A landscape with many valleys, sampled at points; each row gives a point and its height.
From any point a ball rolls to the lowest of the 2 points nearest to it. It stops when none of these is lower. Distance is the straight distance between rows; heights are no part of it.
lome height 505: [128 135 167 140 153 137 143 175 117 165 128 135  77 113 133 102 108 154
  65 121 112 166 122 116 138 115 120 112  91 139 115  96 122 160 148 172
 149 175  54 111 114 152  99 113 128  83 101 118 141 133]
repa height 565: [135 136 132 157 105 152 111  72 104 134 103 135 127 157  59 118 137 103
 107 112 142 141 136 128 101 124 109  48  92 128 103 122 130 129 161 114
 139 120 104 133 103 114 115 149  97  84 154  86 145 107]
Zas height 489: [138  92  96 123 129 113 135 110 203 107 183  92 190 148 202 137 129 134
 162 132 142 136 142 145 141 108 158 148 146 154 166 148 116 120 109  95
 132 141 187 129 107  96 127 146 123 178  82 144 111 171]
dafez height 682: [115 122  88 189 107 129 159 130  97 132  79  93 148 130 116 118 153 108
 147 113 112 125  92 148 110 120 104 148 134 108 122 136 151 133 121 109
  86  81 144 176 138 147  92 155  93  63 156  72 116  95]
fuv height 553: [130 189 129 158 122  92 211 120 175 149 176  79 129 158 140  99 120 175
 160 108  86 143 139 104 100  57 172 128 123 119 176 107 125 165 188 125
 163 138 191 113 169 141  87 107 106 150 174 112 133 152]
tomo height 570: [ 96 144 111 118 156 164  69  79 113 107 118 141 179 140 117  67 105 159
 123 114 195  89 127 141 148 111  99 158  77 106 115 154 105 138 173 150
 149 109  94 109  92  70 148 137 147 149 139 155 100 151]
Deleg height 608: [125 129 115 153 102 156 168 116 134 118 117 166 107 156 112 118 141 122
 134  81 116 138 132 121 109  98 135  86  92 170 122 117 108  98 191 106
 150 119 123 153  79 118 111 164 110  86 123  64 177 146]
bopi height 698: [113 136 178 167 140 140 178  98 143 138 160 132 102  93 121 123 144 159
 114  71  99 158 132  95  67  99 126 126 125  92 153 134 128 134 152 150
 182 160 123 149 133 133 103 148 121 110 129 139  77 165]
sozo height 617: [122 125 125 130  90 133 163 154  91  88 118 136 146 101 126 112 162 141
 119 107 124  75 121 143 171 136 138 162 187 183 132 165 151 132  88  72
 105  39 179 150 217 101 155 218 129 137  82 157 102 126]
pivap height 246: [ 94 134 146 151 130  99 167 104 117 180 137 117 165 135 125  68 117 145
 137  81  92 124 136 149  89  95 166 177  61 117 135 133 107 151 199 157
 122 152 122 128 104  85  96 115 161 135 137 131 153 161]
govon height 734: [149 132 182 141 147  62 173 142 134 146 146  91 173 121 176 123 121 176
 123 119  85 120 127  87  86 128 201 151 167 141 171  89 127 134 152 110
 152  79 200 149 192 127 100 171 106 122  92 127 173 133]
nasu height 711: [ 74 126  93 133 124 160  98 155 123 120  83 150 165 193 135  99 117 140
 112 150 144  98 153  93 154 124 126 141  88 118  73 114  68 108 142 145
 111 129 105 153 106  90 133 114 126  55 124  95 118 114]
bomi height 667: [ 84 145  97 138 103 129 162 175 171 138 132 137  95 167 184 132 103 191
 164 117 111 166 159 140 121  98 133 169  83 137 131 132  87 114 130 150
 107 173  92 121 112 146  88 107 167 141  63 114 144 183]
zodod height 645: [113 205 122 114  85 135 180 135 111 127 171 145 133 135  94  91 123 152
 124  75  91  87 132 113 141  98 158 101 143  95 130 121 101 160 170 116
 145 113 170 151 196  99 133 155 162  77 147 109 128 130]
Dob height 571: [152 153 124 120 121 112 185 143 119 105 121 144  57 118 119 106 140 147
 158  70  93 129 145 117  76 134 136 141 141 115 166 136 132 125 197 140
 168  93 106 195 152 181  86 126 107 112 100  83 163 172]
gumun height 622: [129 120 111 154 148  90 123 149 165 120 108 126  88 154 163 120 103 114
 137 127 118 166 162  94  98 153 137 153  99 153 148 124  84 111 112 157
 112 175  80 104 119 211  83 109 133  99  56 152 150 186]
Naleb height 487: [141 176  86 134  56 126 179 111 160  97 175 103 152 143 137 116 145 110
 163  97 112 107 113 117 133 107 169 109 146 179 164 134 119 170 147  59
 139 103 211 148 186 101 113 170 107 124  88 102 131 120]
gorup height 488: [ 73 126  80 148 119 174 149 145 175 101 138 166  75 108 137 127 153 159
 150 114 120 123 143 145 142  42 142 160 117 135 157 165 102 140 125 107
  99 176 127 154  94 128 163 107 232 108 108 101  85  67]
Dage height 693: [158 121 147 106 152 120  85 166 100  89 100 181  83 155 102 152 106 105
 129 153 136 125 127 138  85 173 120 105 131 161 107 103 126 100 130 143
 176 113 109 122 150 168 118  72 100 104 147 116 184 156]
kasa height 445: [105 143 111  63 133 139  68 121 107 168 129 118 146 137 111 110 109 113
  81 156 160 102 123 109 164 151 110 129  88  63  81  89  94 157 136 194
 103 143  83 110 115  94 143  91 150 112 142 159  98  89]
lafu height 366: [117 120 103  81 142 121 177 135 177 184 196 122  97 111 169 114 139 111
 150 123 140 135 135 117 169 117 161 145 114 122 145 123 117 166 123 125
  99 199 146 145  93  98 145  91 204 155  87 120 144  86]
Zano height 612: [128 100 132 195  83 140 126  66 132 152  89 116 129 134  90 119 151 131
 100 111 136 156 125  91  91 102  86 100  54 127 140 142 141 124 152 137
 112 154 103 114  61 129  73 126 108  99 137 108 104 142]
Kiled height 710: [155 114 137 191 131 105 101 117 120 150 106  88 122 117 105 144 117 100
  87 134  99 172 113 113  92 121 136  91 161 106 180 122 143 148 132 121
 104 130 139 107 114 190  97 124  95  75 197 101 146  94]
veg height 635: [161  88 169 164 136  82 147 139 144 133 124 122 124 137 171 161 165 124
 105 134  82 170 126 108  64 158 152  87 146 174 131 108 145  98 124 120
 143 110 143 144 138 143 117 178  75 104  87 104 145 110]
giko height 596: [165 151 154  88 153 121  92 151 113 143 146 141 104 110  80 106 127 123
  58 145 151 131 104  88 152 130 139  76 144 111 135  74 129 153 150 137
 157 150 119  92 114 130  91  61 114 117 196 103 191 105]
zufes height 496: [124 165 132 149 152 112 139 121 142 120 179 100 162 137 138  89 115 153
 120 127 123 141 140 124 147  83 120 144 134  90 171 132 107 164 146 136
 145 181 141  88 120 127  87  88 131 166 192 118 116 151]
loveb height 538: [109  84 110 138 121 150 172 136 159 110 164 118  79 121 164 145 202 133
 142 108 111 112 136 162 139  60 153 156 161 167 143 160 119 150  82 133
 100 161 164 181 147  90 186 111 187 126  79 132  72  98]
kofud height 310: [146 143 129 176 102 109 138  82 152 142 167  52 181 171 167 131 172 152
 127 144 136 110 122 103 101 110 161  91 131 159 140 108 125 129 130 122
 142  93 204 130 181  69 104 172  88 135 149 126  64 121]
Kopiz height 417: [151 149 112 102 101 120 147 128 161 127 184 104 152 157 161 119 166 138
 146 142 148 135 125 103 151 116 147 111 146 160 144 111 144 159 123 103
 147 136 192 136 144  69 122 136 119 180 101 121 111 122]
Tusur height 651: [121 147 118 101  70  87 135 140 102 151 138 118 160 160 176 157 166 145
 131 111 106 111 130 153 119 174 106 149 142 143  83 113 140 145 116 146
 127 101 136 133 182 104 161 194 127 172 129 130 130 145]
rozi height 724: [151 112 110 118 115 133  93 150 144 100 112 175  98 177 145 161 122  96
 153 162 139 148 138 147 116 146 140  95 104 203  97  91 131  94 117 118
 141 144 138 113  95 134 119  98 102 128 120  92 185 143]
godo height 292: [145 129 151 183 151 102 118  71 141 120 142  95 175 103 164 123  87 125
 140 119 124 135 118 129  59 136 156 101 151 109 172 128 122 136 127 101
 136  98 176 143 138 166 122 192  87 106 121 135  86 112]
fadot height 504: [140 108 161 122 123  87 165 129 153 149 158 133 109 123 171 138 142 130
 134 107  96 164 160 172  91 115 143 131 132 171 134 126 172 151 124 132
 135 166 123 110 104 139 136 144 132 187 103 154 149 144]
Kud height 545: [136  63 183 153 181 105 104 104 129 171 123 111 138  72 125 128 128 111
  86 165 141 185  88 123 119 162 140  90 119 102 147 172 169  97  84 119
  95 155 105  77 102 146 120 132  91 179 118 182 135 127]
lub height 336: [138 147 107 108 132 129 119 137 138 104 144 184  70  88 103 142 128 130
 159  97 133 137 145 152 151 125 137 138 118 146 166 135 117 124 184 128
 139 175  95 138  58 143 115  50 208 161 124  79 187 104]
lapig height 433: [146 103 167  99 158 141  42 116 106 169  91 138 113 101  38 141  68  95
  96 137 182 118  89 114 107 171  86  91  73 109  98 114 128 130 119 152
 123 148  51  79 127 152 145  53 116 130 123 172 148 144]
sok height 605: [ 95 148 124 121 126 145  98 109 109  97 106 153 192 110 108  63 146 141
 121 106 168  96 119 124 130 117 138 162 107 143 102 155 150 132 160  91
 140  73 153 129 116  62 125 172 110 159 123 144 127 123]
bizu height 526: [103 117  86  79 145 150  72  97 162 115 122 190 167 127 101 109 114 119
 156 133 179  91 153 119 164 134 132 157  99 107 114 120  92 117 138 137
 101 135 138 126  59  78 139  89 178 150 119 145 118  97]
Kadol height 574: [138 125 133 148 156 181  60 142  75 136  95  80 115 119  74 156  84 132
 105 144 154 147 105 146 169 110  51 133 137  87 148 156 157 153 115 143
 124 146  58  93 158 180 146  74 113  83 159 143 115 153]
gom height 429: [104 124  96  99 144 120  82 149 137 175 119 113 144 134 135  99 119  94
 107 162 146 145 128 102 152 126 153 156 116  99 101 101 132 163  85 149
  52 164 132  83 100 128 122  99 157 119 153 150 125  81]
gor height 367: [142 146 149  58 144  92  62 111 103 145 127 169 122 104  90 106  86 112
 110 128 163 112 126 120 107 177 112 118  90  84  93  89 114 147 154 180
 140 134  88 100 118 136 132  61 130 160 147 170 144 137]
gidun height 709: [153 162 164 105 115 120 146 199  91 142 180  99  68 129 135 152 151 147
  89 139 101 142 111 141 173 151 128  86 176 132 131  86 170 168 107 151
 161 141 159 121 174 120 114 119 142 107 163 105 138  59]
Vav height 794: [151  75 102 184 138 113 138 119 168 105 123 119 105 137 154 183 108  74
 150 142  94 174 129 186 128 107 130 117 114 186 161 147 128 108 118 121
 108 170 122 114  69 172 133 123 146  86 103 105 130 133]
suv height 384: [ 99 120 198 106 172 167 169 129 146 143 185 139  79  93 136 143 127 142
 110 120 129 138 162 154 159 115  89 112  87 137 128 108 138 122 101 151
 150 208  72  97  79 116 123 122 162 168 102 168 103 122]
Sif height 439: [151 132 160 168 163 101 120 102  86 104 113 121 159 102 103 153 144 125
 107 123 109 139 114 152 132 169  95 154 169 119 129 156 108  86 131 135
 150  93  84 128 161 133 106 167 108 163 153 122 133 197]
dop height 528: [124 108 134 139 172 203  98 162 109 100 125  88  99 147 103 159 135 137
 100 176 137 145 134 159 209  84  61 154 139 109 132 150 128 109  93 157
 136 172  69  86 119 131 131  69 148 128 154 137  99 130]
ginaz height 425: [111 119 117 127 139 133 127 146 124  86 141 133 115 108  99 163 179 128
 116 128 123 141 147 124 159 130 106 180 189  95 146 162 120 138  94 131
 125 150 108 164 117 106 141 106 176 146 160 129  67 123]
begi height 657: [128 124 100 200 110 163 148 113 166 152 107  72 120 170 134 121 146 165
 106 140 150 163 109  81 115  79  96 114  73 112 140 135 129 113 128 161
 116 139 121 113 106 133  70 141  88  90 136 103  46 175]
makis height 659: [165 158 133 142  93 141  75 124  67 112  77 100 104 167  61 194 120 102
 138 174 134 138 107 143 111 177  68  71 137 113 103 118 160 108 122 138
 138  82 103 106 188 153 121 127  96  93 180 105 148 108]
Did height 761: [142 130 116 137  72 118 205 116 158 121 110 121 109 156 160 105  97 140
 164  89  88 101 150  97  44 117 165  97 137 123 142  93 145  91 158  98
 157  61 181 139 157 188  79 196  44 109 114 100 163 151]
Tora height 465: [123 134 125 121 115 101 108 138  71 108  78 151 110 114 104 152 111 129
 163  87 123 133 147 174 121 180  86 174  98 131  92 146 132 130 148 161
 122 118  50 167 117 166 131  92 128 143 124 132 132 177]
dat height 566: [118 143 105  52 119 113  94 113 133 103 149 181 165 128 111 102 104  98
 157 112 160  98 150 101 142 176 153 132 125 116 106 105  88 119 157 113
 149 127 151 159  92  90 118  92 126 148 113 125 178 128]
Noguk height 474: [104 107  82 114 146 162  87 135 129 112  97 123  99 128  84 127 103  84
 115 145 148 141 147 124 152  85 122 150 134 107 130 141 130 172 107 133
  84 160 114 110  89 152 166  88 185  63 154 129 106  61]
fize height 606: [117 175 159  69 102 105 171 130  97 128 194 139 122 119 109 130 143 139
 119  90 100  91 151 159 145 156 131 133 155  94 106 112 117 155 144 140
 161 130 117 158 184  74 153 153 172 165 136 148 115 137]
gulu height 758: [172  84 128 138 156 124  94 131 156 136 138 121  93 140 131 172 130  73
 112 183 140 178 121 109 142 138 134  83 118 174 141 105 124  92 100 137
 114 186 113  84  76 150 103  90 121 117 113 115 160 131]
lun height 679: [116 157 128 115 104 132 106  66  59 108 112 104 145 117 134 101 149 142
 129 134 150  69 108 129  98 141 106 126 140 102 108 143 144 149 115 126
 122  55 164 159 194 116 166 206 128 148 122 153  73  79]
butaz height 706: [112 160 134 130 126 141 103 175  99 122  73 168 136 133 105 144 134 176
 102 138 126 143 106 116 131 143  92 149 136 107  80 116 157 123 118 154
 141  94 109 122 146 149 137 144 110 103 180 122 118 144]
bidi height 265: [108  81 156 162 163 129  73  98 112 117  91 138 200 135 143 120 113  96
 126 172 150 130 112 138 111 147 119 114  90 137  99 148 120  72 109 110
 125 113 110  94 114 124 156 174  69 138 140 145 144 148]
Valez height 745: [149  67 122 122 132 114 115  89 106 149 119  87 166 138 151 138 168  70
 140 167 144 105 110 151 126 191 109 103 156 107 106 138 145 117  74 111
  82  92 147 158 147 106 168 170 101 148 123 137 123  74]
sobo height 550: [136 196 164  98 123  89 117 136  90 164 148  99 166 129 128  90 108 168
  89 150 125 112 125  95 147 126 146 115 134  82 140  63 139 172 146 158
 143 137 149  98 152 119  90 112 133 145 209 125 145  96]
nebe height 448: [107 117 162 103 172 162 124 148 131 162 128 176  91  90 109 116 128 124
  82 121 150 155 130 126 154 115 144 105  93 148  85 112 137 134 136 138
 135 148  79 112  68 102 149 128 153 112  83 146 139 104]
sepi height 495: [111 107 189 116 204 149 128 132 119 179 140 140 119  63 123  81 137 134
  68 136 151 158 100 114 143 129 162  95 138  99 121 148 167 122 104 112
 125 130 112 123 104 100 152 153 118 142 115 165 120 101]
ras height 567: [158  67 137 131 136  65 121 124 181 110 119 126 115 137 191 163 130 106
 132 124  96 167 178 129  59 151 132 154 137 171 156 132 129 102 118 133
 131 138 111 122 115 191 119 140  97 147  69 164 134 172]
rezo height 563: [111 109 107 128 168 132  80 126 160 126  98 138 152 147 138 161  99  98
 142 191 175 144 111 126 158 153 112 165  83 153 103 114  89  74  62 147
  94 175  92  59 102 145 120 119 148 151 107 171 136 192]
fino height 714: [145  95 127 156 125 115 111 130  78 139 109  97 143 136 127 153 162  68
 132 139 116 135 100 154 125 188 120 126 152 140 104 115 144 132 107 119
  88 105 123 166 143 122 112 136 101  92 131  81 145  77]
luf height 626: [102 131  67 132  85 132 156 124 160  69 122 169 124 111 126 143  93 109
 170  87 100 129 156 174 109 104 145 147 154 137 153 161 112 132 151  76
 138 136 135 163  83 165 144 129 151 110 138 106 138 138]
ril height 751: [125 169 123 172  52 100 175 139 115 129  92 146 150 145 148 136  95 167
 161 119 114  74 143  87  98 147 137 106 139 114 111  81 154  95 128 104
 128  45 202 139 179 152  73 216  73  94 139  99 150 118]
zisig height 611: [133  86 154 195 137 114 133 115 163 132 133  78 111  87 114 156 147 107
  82 121 109 199 113 120 122  92  99 138 121 128 181 156 160 149  99 124
 103 195 109  83  79 170  84 116 124 118 119 158  83 117]
vusek height 691: [204 138 188 154 139  57 159 115 124 162 135  81 123 124 156 148 172 152
  94 135  93 114 134  95  63 164 166  93 164 139 167  87 120 116 162 145
 144  84 141 152 180 129  68 164 101 133 102 106 159 117]
lati height 668: [149 142 174 103 145 134  92 163  84 155 146 110 111 108 139 170 142 145
  84 160 132 140  90 137 155 173  90 123 156 104 103 103 159 144  95 172
 146 132  88 110 157 129 135 117 119 161 148 151 108 116]
lumo height 647: [135 202 143 130 108 124 132 133  66 108 130 119 149 101 141 133 114 175
 136 128 139  52 103 132 157 135 118 148 170 107 135 127 137 149 111 124
 111  46 178 163 222 116 133 215 148 114 103 133  98 118]
Kavi height 654: [108 154  75 158 111 114 164 127 118  86 112 151 158 119 110  98 106  99
 155  80 114 116 131 162 132 129 121 162 151 124 126 156 126 143 154  85
 111  89 153 162 140 146  99 140 115  83 167  82 164 138]
Zib height 771: [125 106  99  88 166 180  87 186 132 112 119 153 125 171  95  91 123 112
  81 189 165  93 107  89 214  98 140 113 152 123 107 120  97 114 106 139
 114 128 153 103 113 104 159  59 135  80 168 128 133  94]
Nezo height 483: [ 98 124 132 114 174 195 127 181 128  89 136 161  72 149 119 154 124 173
 132 162 128 123 170 189 215  83  98 139 128 137 124 138 123 109  99 146
 139 176  86 104 107 116 164  72 203 137 136 136 107  97]
radi height 766: [135 148 133 163 114 128 166  62 134 120 160  91 122 124 133 156 141 122
 156  76  90 118 125 211  90  99 122 127 146 126 131 164 122 127 115 133
 133 113 134 150 172 116 143 183 116 154 130 160  74 187]
Gono height 485: [117 102 123  75 165 147  94 138 141 119 108 194 114  89  63 165 135 121
 140 133 156 115 160 124 180 156 122 158 143 103 103 132 123  92 108 141
 120 145  85 146  69  90 164  74 185 146 134 151 102 123]
dovi height 677: [139 148 100 146 104  97 126 142 111 165 132  87 107 172 133 138 115 126
 124 125  88 146 142 100 111 134 130 106 121  89 145 101 111 158 143 171
 108 151 126 138 125 174  85  89 124  82 186  82 110 123]
dute height 569: [117 133 147  91 107 113 168  86 133 125 165 160 135  92  92 121 131 103
 131  73 111 105 171 153 119 136 161 124 160 129 117 148 137 132 127  79
 144 114 150 137 132  84 161 179 165 177 132 164 131 127]
vunif height 442: [161  75 117  85 135  99 164 136 173 188 171 111  98 116 189 139 138  85
 148 114 137 153 137 146 132 176 153 101 160 158 120 114 165 163 104 120
 108 149 160 163 112 126 177 136 135 148  74 123 155 108]
fem height 182: [113  80 143 140 180 170  53  91  93 128  72 118 191 135  95  93 108  80
 126 179 193  86  88 123 120 142 108  99  91 107  89 128 123  89 103 101
 101  96 109  94 134 117 167 116  69 118 153 135 152  79]
Gafos height 457: [126 127 128 160 148 169  97  86 131 117 103 149 106 120  89 143  90 133
 145 126 167 146 146 161 162  96  77 120  79 147 142 147 128 124 109 142
 118 190  57  96  77 162 119 103 170 118  87 140 106 163]
nuga height 521: [122 126 159 114 131  98 135 105  91 120 109 147 113 116 135  98 104 145
 139  67  96 114 179 141  72 160 141 162 120 119 137 139 115 112 173 132
 157  89  71 167 127 158 113 136 102 154  92 151 157 204]
tiz height 443: [ 78 135 162 113 171 186 178 176 154 107 198 158  64  87 131 139 141 161
 135 110 109 117 167 167 184  74 120 141 115 137 154 138 117 123 108 122
 136 206 103 130  87 110 155  96 205 152 127 117  97  86]
votuk height 631: [125  79  95 100 109 136 114 148 128  60 101 174 148 125 106 166 118  67
 184 147 144  92 150 158 164 184 129 156 190 160 110 154 141 101  75  73
 125  99 150 161 127 131 195 129 129 130 139 155 127 123]
fupi height 603: [137  89  85  63 100 116 140 117 161 111 148 171 154 102 134 121 146  91
 172 119 161  93 141 116 172 198 146 140 180 132 122 150 132 114  98  64
 114 118 180 178  88  93 149 120 132 170 106 148 170 128]
vap height 535: [137 157 130 108  90 132 203  83 143 114 193 130 125  75 102 114 142  97
 131  83 120  96 133 136 147 104 182 114 152 178 145 160 143 155 142  44
 145 109 192 109 192  69 131 191 151 170  80 139 153 130]
Gabov height 509: [122 114 125 158 156 176  74  80 128 102  63 129 168 139  95 157  86 108
 156 168 172 126 137 129 144 107  52 147  88 137 122 166 112  82 105 146
 137 155  53  83 105 159 163 113 138 117 141 156 105 194]
Kilum height 775: [146  84 130 107 154  83  94 119 131 179 118  99 186 100 203 149 144 112
 146 165 164 117  88 115 124 235 111 154 146 113  99 115 138 107  75 142
 105  93 140 136 149 141 168 152  87 184 122 148 154 132]
fivul height 669: [166  89 145 182 147 104  96 137 145 110  90  81 143  86 119 190 128 113
 104 163 126 199  94 119  95 147 105 129 166 121 169 148 169 122  88 115
 111 114 125 110 127 200  98 116  79 100 133 136  96 110]
bes height 271: [111 140 109 143  97 115 179 138 181 153 191 123 108 148 177 138 139 122
 159 105  80 128 131 129 117  67 187 125 107 158 162 122  82 139 173 114
 126 188 157 145 120 109 157 100 177 135 116  82 161 127]
Verez height 624: [133 157 144 101 149  78 147 156 132 136 161 125  96 119 173 102 117 150
 130 108  88 139 166  84  91 137 155 163 145  88 169 124 100 162 168 160
 152 163 107 165 160 171 106  85 148 123 100 123 134 148]
luro height 147: [157 143 142 204 108 121 127  56 134 143 120  36 159 128 136 146 144 148
 125 130 134 141  97 128  61 124 122  82 109 102 163 139 143 143 117 132
 118  82 170 117 151 140  86 176  74 126 141 126  47  97]
Muba height 678: [111 181  95 139  87 127 168 161 127 155 169 106 121 173 128 104 137 154
 142 108  88 114 117 142 132  89 141 121 126  65 131 136  81 162 146 153
 105 141 152 174 176 110 126  95 155  78 176  84 100 122]
vamir height 385: [155 130 112  61 103 160 156 158 146 114 165 178 137 153 112  94 177 145
 132 154 149  74 129 111 234 141 115 119 167 132 119 151 136 103  95 111
 119 105 189 101 122  71 155 104 157 185 159 199 137 113]
Zut height 735: [121 161 107 144  75 124 207 120 151 134 127 127 123 131 141 126 107 161
 166  72  90 130 121 163  81 100 146 142 141 116 129 135 152 125 138 118
 141  76 165 141 178 147 104 188  85 148 128 127 117 193]
tela height 400: [137 123 122 142 113 133 130 122 118 119 110 168  67 127  92 166 108 135
 162  94 105 155 169 192 144 121  98 133  97 144 144 141 137 127 150 155
 128 179  60 131  71 165 119  71 197 132 117 119 137 139]
subug height 440: [ 98 107 115 130 160 134 126 148 187 115 155 110 135 149 189 137 150 146
 112 169 148 156 143 102 155 104 139 163 128 134 137 135  87 108  77 138
 114 183 130  97 121 101 118 149 157 146  77 155  70 148]
Razu height 329: [163  93 110  73 136 163 108 120 102 100 102 141 121 149  86  97 176 116
  97 185 163  71  84 109 204 123  94 115 174 135  89 157 144  76  97 126
  94  65 179 106 141  95 169 110 120 181 162 185 133 100]
diz height 696: [143 155 135 156  83  86 162  97 113 162 124  79 152 142 185 163 151 191
 156 111 103 116 105 134  61 161 108 137 110 124 119 112 143 110 138 167
 152  65 149 127 194 138 119 215  84 169 121 131 114 171]
katu height 621: [144 136 151 153 153 141  78 133  71 178 138  44 135 117 140 134 114 151
  87 140 119 143  89 155 168 112  98 140 143  71 153 122 132 164 108 158
  95 137 104 102 156 157 104 116 114 131 141 140  90 112]
zomom height 493: [143  95 142  61 160 185  67 135 105 164  82 107 129 117  64 187 101  64
 135 196 171 100  88 116 139 157  77 112  90  99  70 126 121  74 104 156
 134 121  56  95 138 106 198  60 123 127 142 172 125 124]
Sos height 242: [109 177 118  73 139 115 123 150 159 143 160 160 129 137 150  75  75 161
 146 116 141 128 158 118 142  88 160 138  78 131 137 110  92 171 191 127
 145 180 119  98 106 126 127  66 162 162 112 118 191 132]
nak height 340: [134 133 141 158 123 157 134 100  90 116 127  87 122 137  74 174 182 128
  84 131 101 131 112 132 137 115  71 138 181  80 126 153 124 116 117 145
 139 104 101 139 176 111 118 160 143 114 174 126  67 129]
Bir height 730: [121 178 132 142  89 118 112 158 106 101  73 175 170 140 106 130 119 170
 115 143 139  91 116  69 117 162 117 122 145 119  86  89 143 102 128 116
 140  63 169 115 165 133  97 166  82  94 181 100 166 129]
fosu height 519: [117 119 108 143 114 182 123  78 132 102  88 135 117 170  65 138 125  92
 132 141 132 126 166 128 102  67  85  89 127 110 131 144 132 134 136 125
 126 137 110 128  89 128 169 133 154  66 166 124  88  94]
Fop height 744: [120 124  95 109 104 155 110 200 132 111 144 145 120 191 141 129 145 134
  90 186 119 121 138  83 187 132 160  88 131 155 109 105  83 122 123 134
 140 146 143 136 120  86 143  96 142  74 150  97 114  93]
Fadid height 762: [156 147 175 112 172  79 122 182 103 147 140 138 145  83 168 111  96 163
 122 132 116 122 110 107 138 163 192 134 185 141 155  96 148 140 128 117
 138  94 177 157 159 148 122 157 115 120  95 121 190 116]
Subu height 638: [121 154 139  70 125 126  80 142 103 157 113 160 178 110 111 100 140 143
 105 152 173  96  73 121 147 171 134 125  94 134  56  96 145 121 137 137
 137  76 139 106 128  69 139 123  86 185 135 146 160 114]
Nim height 655: [113 157 127 154  86 122 212 125 163 115 145 145  82  84 107 142 168 120
 118  70  79 150 113 102  71  91 155 130 162 130 157 135 151 150 161 108
 160 143 165 157 139 138 119 152 138 101 158 112 116 113]
suni height 685: [141 123 110 166 115 110 166 161 168 135 121 118  77 129 188 159 130 122
 138 104  92 186 126  98  64 132 148 116 119 165 132 104 155 140 138 133
 138 121 151 151 128 194 113 158  94  71  81  88 107 119]
seke height 821: [139  74 111 149 140 143 140 129 171 112 147 138 119 127 168 138 157  73
 129 145 107 143 103 150 159  80 167 102 132 200 154 142 133 104 119  88
 106 154 165 131  74 120 163 168 143 103 106  97 138  93]
veno height 335: [105  99 140 114 151 102 127 102 119 186 143 110 187 115 163  87 128 129
 128 124 143 122 121 156 139 150 159 181  73 133 102 136 130 124 150 148
 112 142 116 106  83  55 131 148 166 187 116 166 139 140]
tino height 644: [ 81 118 102 133 107 144 155 142 151 139 104 143 116 160 175  93 106 154
 152  84 115 138 152  96 103  96 163 141  56 152 112 108  98 112 181 115
 139 137 112 149  87 122  94 131 113  96  62  82 178 161]
dano height 670: [133 152 156 124 154 118  77 141 105 160  95 130 172 103 152  79 119 144
 113 156 186 147  79 108 116 148 143 148  83 155 111 116 157 142 132 130
 127 120 126  95 127 120  92 111  69 175 113 124 163 149]
pila height 731: [135 163 130 142 104 149 132 134 106 161 125  97  96 161 168 139 132 159
 146 116 110 146 103 145  98 116 107  94 106 127 110 116 156 167 116 152
 117 106 132 168 163 140 130 160  96  93  87 108  65 118]
zom height 619: [161 133 168 179 152 160  67 119  76 129  79  96 157 139  69 173  95 125
 109 176 139 146  82 119 121 149  64  70 134 102 134 142 138  99 124 137
 148 113  74  90 164 163 136 118  72  98 168 122 145 153]
Guga height 160: [ 82 172 136 124 118 130 187 133 146 154 169 141 123 127 124  81  99 178
 168  68  99 125 146 160 128  44 153 152  75 112 145 135 107 165 204 123
 145 163 119 132 117 115 131  85 176 145 137 108 172 146]
Gavo height 613: [156 143  93 141  94  88 235 167 168 120 126 122  41 102 131 130 161 146
 157  86  82 152 122 122  60 121 151 167 158 119 185 151 160 147 185 145
 158 111 144 170 149 201  99 104 139 112 140  99 145 131]
pifa height 352: [ 94 101 118 133 151 133  85  93 131 112 109 116 168 131 157 123 126 110
 119 173 143 136 132  97 104 129 113 156 124 103 123 149 117 128  95 135
 115 132 130 116 118 131 162 174 126 129 131 163  60 127]
gino height 598: [114 134  98  87  75  96 159  95 139  66 114 180 128  91  97 147 100 106
 156  70  98 104 190 177 105 143 163 156 168 165 122 145 130 123 145  61
 134 102 121 134 106 135 136 149 146 172 137 146 169 156]
lumug height 658: [129 115 141 103 161 149  84 169  99  80 108 173 146 139 112 160  82  95
 169 158 138 111 126 143 150 186 126 131 167 156  87 121 123  81  94  99
 163  92 115 156 168 127 186 127  97 103 125 132 144 158]
guka height 261: [135  70 129  94 165 160  94  96  82 120  61 112 126 140 107 113 138  90
 131 197 170  87 102 116 132 135 103 111 136 119  74 157 149  79  88 126
  87  71 133 116 147 125 212 121 105 161 132 173 118  70]
roza height 431: [120 145  99  76 102 153 117 181 171  87 180 198 130 133 123 121 129 157
 166 147 139 118 157 122 205 118 138 135 170 122 149 152 104 119 103  91
 145 154 163 117 104 107 162  66 189 178 143 144 137 107]
rov height 585: [127  75  88 101  80 142 161 148 125  71 117 135 111 135 157 106 181 128
 138 131 145  96 134 150 149 103 135 146 178 206 135 167 156 145  87  89
 104  93 184 175 144 100 183 151 135 155  60 158  87  97]
Kotu height 680: [ 97 129 129 143 161 142  97 142 118 139 101 149 170 138 160  66  85 134
 120 116 152 130 130  99 117 134 142 127  85 131 106  98 107 143 155 118
 131 119 113 142 113 140 109 126  75  65 120  96 163 143]
dar height 441: [150 132 133 131 137  98  92  97 114 134 133 125 149 125 107  90  98 119
 111 120 139 137 145 124 125 135 111 151 105 100 149 133 103 143 152 165
 116 174  96  91  87 154  89  65 143 159 171 134 153 163]

Where does a ball stop that starts at each point below?
Verez => Guga
Bir => suv
bomi => Guga
lumo => suv
rozi => nak
dano => nak
Nim => Guga
